A landscape with many peaks, sampled at points; each row gives a point and its height.
A climber steps from a point to whichever of its 2 nearest points has the largest rise for the distance, and stops where none of them is higher. Distance is the straight distance between rows; heights are no part of it.
q643 height 5.53: [113 140  97  59 125  88 109 165  93 110 147 141 122 157 105 120 114 157
  95 141 175 141]
q923 height 4.54: [120 137 102 118  52 117 137 139 189 125  87 128 146 195 165 126  53 154
 192 113 136 106]
q593 height 2.72: [174 112 117 130 134 144 125 152 110 160 130  96  85 113 129 133 102 133
  98  84 101 147]
q621 height 1.95: [ 97 129 110 126 143 148 102 136 149 161 148 127 163 125 159 112 131 111
 159  68  78 198]
q878 height 2.27: [163 125 100 158 130 155  69 143 111 114 131  66 145 131 168 101 139 129
 108 114 127 187]
q219 height 2.70: [133  88 115 111 116 176 153 157 162 175  98 157 141 124 110 174 129 160
 167 157 135  78]
q568 height 1.82: [113 104 122 176 129 106 104  89 171 132 105 102 128  98 142 152 164 129
 151 102 177  98]
q785 height 4.77: [111 155 157 101 151 172  80 120 138 131 143  95  82  98 143 108 150 120
 145 102 109 226]
q92 height 2.85: [ 98 104  96 142 140 183 125 147 132 193 115 159  97 106  94 144 142 143
 182 100 132  92]
q337 height 4.55: [124 151 131 137  81 101 143 154 125  93 127 132 210 162 118 115 101 121
  97 116 113 128]
q540 height 5.84: [116 152 164  95 136 140 110  93 160 125  90 146 109 133 163 154 126  99
 155 132 120 121]
q39 height 3.65: [132 161 143 166 137 160 118 171 162  77 139 121 120  97 167 145 146  89
 104 130  78 130]
q68 height 6.07: [151  76 127 131 159  92 141 168  91 121 102 130  93 116 117  83 169 165
 121 106 127 170]
q26 height 5.42: [128  76  59 106 115 150 142 102 142 157  60 156 134 177 186 158 114 126
 185 109 143 117]
q500 height 1.71: [140 140 125 162  93 102 151  46 184 132 122 113 133 150 128 163 147 130
 170 108 172 117]
q768 height 3.08: [115 137 138 137 137 163 131 171 117 129 136 177  95  96  97 161 141 148
 173 124 162 143]
q298 height 4.07: [176 122 164 107 103 134 138 122  84 137 118  95 126 153  98 122 131 122
  89 166 155 100]
q217 height 5.26: [125 117 130 144 190 154 152 113  61 141 150 119 108  79 129 134 183  91
 113  91 133 125]
q213 height 6.70: [111 119 121 106 143  94 121  86 145 129 131 155 108 127 188 198 105  97
 204 132 126 133]
q437 height 4.95: [123 167 124  79 168  89 141 133  78  93 134  85 162 139 119  99 156 118
  69 157 112 159]
q998 height 1.35: [142 124 104 163  86 114 165  85 203 124  93 137 160 188 184 135 101 134
 166 175  90  86]
q830 height 4.47: [121 120 134  91 155 123 135 101 124 102 118 129 128 157 152 104 135 112
  80 120  97 149]
q196 height 2.96: [143  95 136 178 115 153 139 128 138 154  82 156 113 121 118 130 151 137
 155 167 118  62]
q440 height 6.48: [152 113 173 120 185 115 143 196 124 130 144 141 150 125  83  93 118  81
  83 131 112  67]
q399 height 0.60: [ 80 136 116 123  97 203 177  98 124 131 118 141 128 104 173 210 123 171
 179 120  97 116]
q249 height 5.77: [113 144 117 158 214 128 116 105  83 141 146 135 127  94 131 119 137  70
 134 118  76 135]
q607 height 5.81: [117 173 145 148  85 155 103  87  76 147 160  90  99 118 131 120 182 132
 135 137  81 163]
q966 height 4.22: [109 110 125 127  97 111 118 161 154 110 112 144 223 153 145 166  78 113
 149 128 146 104]
q945 height 1.81: [127 123 129 118 123 159  89 150 100 195 130 114 148  95 138  88 132 116
 147 116  83 164]
q386 height 7.06: [126 120  99 117 135  86 120 174  85 118 146 127 135 106 114  90 160 149
 134  58 155 178]
q664 height 2.22: [135 109 136 135 159 102  82 139 115 112 131 179 113 147 149 114 157 132
 132 177 120 122]
q216 height 0.72: [ 70 140  86 109 107 210 135 119 175 160 117 117 164 126 182 173 109 169
 212 119  98 148]
q11 height 4.36: [180 115 159 106 133 120 119 164  62 148 117  65 132 115  80 100 149 127
 128 148 126 160]
q382 height 3.64: [166 131 146 138  91 144 118 147  99 144 141 148 106 167  77 152 118  86
 153 160 172  94]
q784 height 5.08: [159 119 151 122 110 111 212 161 109 115 142 136 150 120  66 110 109 148
  64 109 169 139]
q418 height 5.46: [162 116 122 132  80 136 130 156 176  78 111 146 130 182 140  78  82 127
 112 134 173  96]
q223 height 5.65: [ 93 180  87 118 140 112 142 136  60 131 134  65 123  79 107 106 149 123
  86 125 102 155]
q798 height 3.07: [117 126 165  69  90 130 152 166 168 141 147 176 166 155  91 114 153 152
  83 143 122 124]
q548 height 3.71: [117 123 119 132 150 158 126 102 120 136  78 135 198 146  86 117 128 130
 113 156 144 125]
q502 height 5.85: [144 107 140 112  85  72 160  99 165 124 139 139 101 147 156 199  63 127
 163 132 122 127]
q795 height 4.01: [123 142 140 181 128  97 142 156 139 113 101 146 148 101 151 119 126 133
 123 116  74 141]
q658 height 0.46: [ 89 156 159 130 125 170 179  92  90  91 109 143 117 106 146 164 130 120
 161  99 106 136]
q73 height 6.92: [ 94 171 147 119 105 167  86 122 130 150 140 103  74 103 117 126 162 155
 117 158 115 135]
q512 height 3.03: [176  94 139 135  85 109 169 151 120 150 150 116  93 158 103 128 100 145
  83 103 104 112]
q659 height 5.16: [172 117 154  78 111 102 136 132 113 110 180 152 161 198  86 103  83 116
  84 175 140 116]
q506 height 6.17: [112 114  74  88 139  67 100 100  97 125 128 130 128 129 108 128 131 141
 137 134 144 171]
q110 height 1.65: [136 112 119 148 116 146  71 143  90 168 108 143 151 146 125  88 139 106
 160 114  79 101]
q88 height 3.75: [102 117 167 122 181 126 101  97 115 103 129  95  78  76 168 137  93 169
 156 117 109 154]
q718 height 5.67: [156 122 149  96  98  69 127 111 156 108 130 176 137 175 122 124  90 121
 122 174 232 141]
q996 height 4.96: [128 125  82 149  42 115 136 148 143  99 111 145 171 190 115 114  75 160
 138 147 142 106]
q18 height 3.04: [119 156 163 117 107 177 133 105 139 130 162 118  94 137 118 167 104  90
  95 128  85  85]
q127 height 3.97: [127 107  94 115 131 109 123  94 136 129 101 153 195 163 124 168 114  98
 148 158 158 128]
q583 height 5.58: [101 132  74 109  95  88  94  95 161 142 109 116  98 161 143 138 130 144
 122 116 128 151]
q394 height 3.61: [135  92 109 102 136 100 126 137  93 161 152 121 146 108 108 148 147 118
  91 118 151  73]
q441 height 3.36: [128 102 120  90 106 141 119 131 152 170 155 132 160 146 105 126 170 136
  93 127 149 113]
q98 height 4.58: [172 121 160 123  85 126 167 150 144 109 121  87 149 123  91 109 105 117
  61 126 187  83]
q581 height 6.37: [178 114 169  87  62 100 154  96 153 120 108 169 114 184 134 132  32 111
 150 179 192 105]
q400 height 0.59: [119 161 169 182  99 159 159 130  82  89 159 122 114  67 138 148 165 113
 139  86  76 124]
q276 height 2.47: [151 110  99 120 150 129  81 127 106 166 167  44 121 113 134 117 128 137
 112  71 113 187]
q925 height 6.58: [153  79 106 134  67 152 125 167 170 119 141 132 125 147 187 158  96 145
 140  91 113 113]
q702 height 2.09: [131 109 104 129 143 118  71 126 166 128 103 110 160 127 170  88 157 124
 122  72 116 192]
q579 height 4.23: [ 99 148 134 101 193 158 122 114 119 117 145  83  80  94 155  96 120 160
 102  83  92 176]
q82 height 5.17: [142  92 164 126 128 100 163 150  84 102  89 136 126 114 133 100 128 158
 113  99 131 106]
q657 height 5.76: [161 124 124  87 156  93 100 183 130 135 167 175 143 156  86  92  96 108
  80 159 108  92]
q297 height 0.71: [119 117 160 182 106 147 109 143 101 132 177 114 111  59 156 150 162 133
 166 130 103 138]
q571 height 1.49: [131 142  72 160  75 111 142  94 199 102 117 178 125 187 165 125 119 122
 144 194 158  88]
q305 height 0.81: [125 149 165 177 154 124 123  90 124 126 178  86 106  64 135 170 163 121
 154 106 139 154]
q528 height 1.59: [145 122 104 152  92 135 161  94 205 122 140 152 126 168 140 174 155 118
 118 167 185  99]
q65 height 2.74: [141 108 200 104 111 139 148 152 201 108 151 149 135 143 142 119 120 136
  83 139 145 125]
q325 height 4.32: [102 170 126  93 219 139 162 161  64 124 134 117 123 111  58  90 120 123
 108 128 116  93]
q261 height 1.22: [141 133  82 188 125 113 124  91 188 152 104 137 128 143 167 165 118 109
 177 187  71  96]
q279 height 5.92: [135  73  64 148 117 186 149 138 122 141 109 140 126 157 181 144 127 154
 169  97 113 136]
q963 height 3.89: [123 149 111 112 180 146 123 166 109 157 115 143 119  92  80  71 137 148
 113 125 101 118]
q660 height 3.50: [103 172 135 166 192 176 142 155 140 104 100 135 106 124  74 107  99 154
 124 125 101 107]
q902 height 5.82: [108 149 159 132 210 154  73 114 139 146 126  79 168  72 122  89 152 106
 145 104 128 176]
q145 height 0.82: [ 93 154 106 129 102 167  92  94 140 134 114 103 127  91 163 167 106 152
 188 114 108 186]
q703 height 5.12: [132 113 167 108 158 120 139 156  33 148 101 117 108  90 119  89 173 130
 109 138 143 182]
q600 height 6.34: [107 136 105 155 128 112 135 137  67 106 160  87 139 102 109 134 156 163
 101  83 153 146]
q570 height 2.46: [125 126 183 122 151 115 141 134 156  93 140 172 142 139 140 114 164 143
  91 182 126  92]
q949 height 5.07: [121 137 162  80 145 118 128 123 139 114  58 152 107 127 125 122 139 112
 104 121 154 167]
q754 height 1.03: [ 89 180 133 188 129 110 108  50 136 116 134 103 139 126 122 128 143 121
 158 133 105 125]
q897 height 5.69: [171 107 127 136 195 123 196 171 115 111 142 138 129 129  87 117 107 117
  62 127 142 125]
q973 height 5.06: [109 113  71  86 124 129 118 104 186 133  93 163 128 204 178 126 113 137
 144 119 118 145]
q869 height 3.34: [133 167 133 149 155 150 100 181  85 146 119 140 111 117  71 138 119  86
 151 152 153 134]
q772 height 0.93: [ 95 161 135 178 119 143 117  42 142 133 107  82 133  70 159 158 142 124
 172 109 142 174]
q170 height 5.48: [168 112 180 102  95  90 169  97 131 127 115 127 123 141 105 148  43 128
 115 146 146 135]
q866 height 1.93: [119 127 117 178 140  87  88 104 128 108 116 149 164 110 152 138 159 100
 177 129 169 152]
q324 height 5.20: [145 125 157 120 123  86 130 145 146 104 132 165 128 137 100 110 118 104
 117 167 216  73]
q684 height 5.62: [ 78 186 137  83 131 103 103 136  98 125 176 105  59 109 104  98 131 171
  92 163 106 102]
q626 height 1.11: [101 160  84 185 143 130 114  55 174 116 115 158 126 132 127 165 137 109
 136 150 113 114]
q807 height 4.79: [111 165 113 109 180 129 177 144  72 108 148 131 104  88  82 108 166  98
 113  73 138 120]
q369 height 6.40: [127 127 152 149 216  92 127  92 108 129 122  83 144  77 114 104 144 125
 139 120 111 154]
q50 height 4.80: [101 135 146  47 125  95 139 131 106 137 172 130  88 159  93  96 124 166
  63 142 134  91]
q362 height 3.35: [148 108 150 159 119 185 128 117 166 117 142 119 115 131 174 146 152  77
  93 144 110  94]
q370 height 6.01: [153  91  84 133  69 128 120 125 161 115 142 122 121 196 183 117  51 127
 112 112 136  68]
q747 height 2.05: [111 113 102 157 145 132  88 126 106 132 140 190 107 135 177 128 184  97
 186 160 154 151]
q117 height 3.33: [154 115 105 128  95  95 182 158  78 134 178 100 127 101  88 152 135 140
  65 129 117  82]
q862 height 4.48: [129 104 171 134  99  97 139 139 144 128 118 146 129 132 144 134 119 178
 152 122 101 121]
q845 height 3.23: [125 156 105 182 150 166 130 140 144 125 132 170  97 127  99 124 155 143
 134 142  91  83]
q83 height 4.76: [146 142 141 120 139  87 140 167 112 107 140 101 128 102  60  97 137 118
  90 123 227  99]
q741 height 5.33: [129 134 137 121 168 142  65 125 167 160 136  76 146  87 144 132 143 136
 126 151  99 210]

For each start below, name the point where the climber stops.
q568 -> q394
q548 -> q925
q92 -> q440
q219 -> q369
q754 -> q394
q621 -> q394
